Each row is a point on a landscape with many peaks, with its height.
From any point a climber steps to the highest of the 3 points nearest to it. It stops when none of these is higher. Distance is the straight distance between rows; heights are no part of it.
j885 height 577: [ -4  -8  31   5  12 -16  -7 -16  11]
j769 height 496: [ -8 -13 -13 -19  -6  12  31  20  28]
j817 height 807: [  2  10 -16  10  -8  -3 -16   4 -20]
j797 height 189: [ 8 16 -7  4 -4  0 18 -3 -6]
j330 height 222: [ 12  11   8  19   0 -12   1 -18 -19]
j838 height 773: [ 16   1  -1 -43 -14  22  29   8  28]
j162 height 250: [  6  25   4 -12  25  10  27 -24 -10]
j490 height 347: [  5  12 -17  23  -1  24 -33  11 -29]
j459 height 374: [  2  -9  -6  27   7   0 -46  15 -29]
j809 height 356: [  2 -21   0  31  13  -1 -46  24 -18]
j184 height 190: [-18  -6   6 -40  39  -7  22  -9  13]
j762 height 292: [-13 -15  30 -13  24 -11   1 -10  21]
j503 height 64: [ -9   4  31  35 -11 -17 -29 -24   5]
j4 height 546: [-15 -35 -20  -9  -3  -5   0  29  19]
j460 height 348: [  9  24   2   9  14   9  20 -26 -24]
j214 height 370: [  7   2   3   8  -1 -16   8  -4  -6]
j66 height 35: [-17  -6  34  29  -7 -18 -23 -19  22]
j135 height 429: [ -1 -12  -5  18  -4 -12 -35  10 -16]
j956 height 242: [-14 -21  24   4   2 -23  -6   0  30]
j487 height 111: [ 12   4  19  30  -9 -22 -25 -29 -18]
j750 height 198: [-10 -14  12 -30  33 -10  22  -1  22]
j319 height 396: [ -4 -21  -5   3  -6 -16 -12  20   2]
j518 height 300: [  2   8 -11 -11 -15  12  17   6   6]
j732 height 531: [ -7 -27 -10  12   3  -4 -31  21  -4]
j83 height 327: [ 10  21  -1  -9  -2  16  28 -10   3]
j613 height 445: [  7  13  -3 -22  -1  15  35  -1  17]
j377 height 480: [ -4  -9 -12  -9  -7   1  23  17  16]
j837 height 693: [ 17   4  -7 -37 -19  23  16   7  19]
j960 height 151: [  9   3  11  23  -7 -21 -16 -18 -21]
j292 height 175: [-20 -23  36  -9  21 -12   2  -3  38]
j700 height 279: [ -3  -7  -6   3  -4 -15   1   5  -4]
j786 height 9: [ -4 -16  15  15 -15 -23 -27  -7   3]
j41 height 545: [ 10  23 -13  15 -13  -1   0 -13 -27]
j680 height 60: [  2  -1  25  24 -14 -21 -28 -17   0]
j253 height 622: [ -4 -12 -19   6   1   5 -19  23  -8]
j796 height 553: [-12 -16 -23  -1  -5   7  -6  25   4]
j321 height 588: [  1   8 -20   2  -7  20 -20  11 -13]
j524 height 186: [ 16  25  -5  -5 -18  18  12 -11  -5]
j266 height 629: [ -3  -1 -19  10  -9   1 -18  16 -16]
j291 height 275: [  2   4  22  -3  25  -9   7 -23  -8]
j765 height 446: [ 18  16  -7 -25 -18  22  12   0   8]
j272 height 358: [ -2   0 -12  25   9  15 -32  20 -21]
j755 height 514: [-16 -25 -21 -16  -8   6  15  25  22]
j602 height 185: [ -5   8   9 -16  27   1  26 -14   1]
j887 height 388: [ -3   1 -13  -5 -10   0   9   7   0]
j134 height 413: [-10 -30  10 -12   8 -23  19  13  27]
j60 height 479: [ -4   1  -3 -18   6  10  39   6  22]
j244 height 270: [  1  13 -16  -5 -16  13   4   7  -2]
j915 height 412: [  6  24 -16   7 -18  20 -16  -3 -29]
j374 height 283: [ 18  26 -12  -4 -19  24  -9  -8 -13]
j534 height 444: [ 20  34  -3  20  -9   6   6 -30 -39]
j205 height 593: [ -2  -5   7  -3   9 -16  15   3   6]
j6 height 179: [ -9  13   2 -40  30  21  37 -11  13]

Where does a climber stop that starts at each point below?
j524 -> j838
j960 -> j817
j460 -> j817
j60 -> j817
j750 -> j885
j4 -> j817
j518 -> j838

Two climbers start at each pair of points below. Name the first point that both come to, or write none.
j915 and j162 -> j817
j613 and j700 -> j253
j732 and j377 -> j253
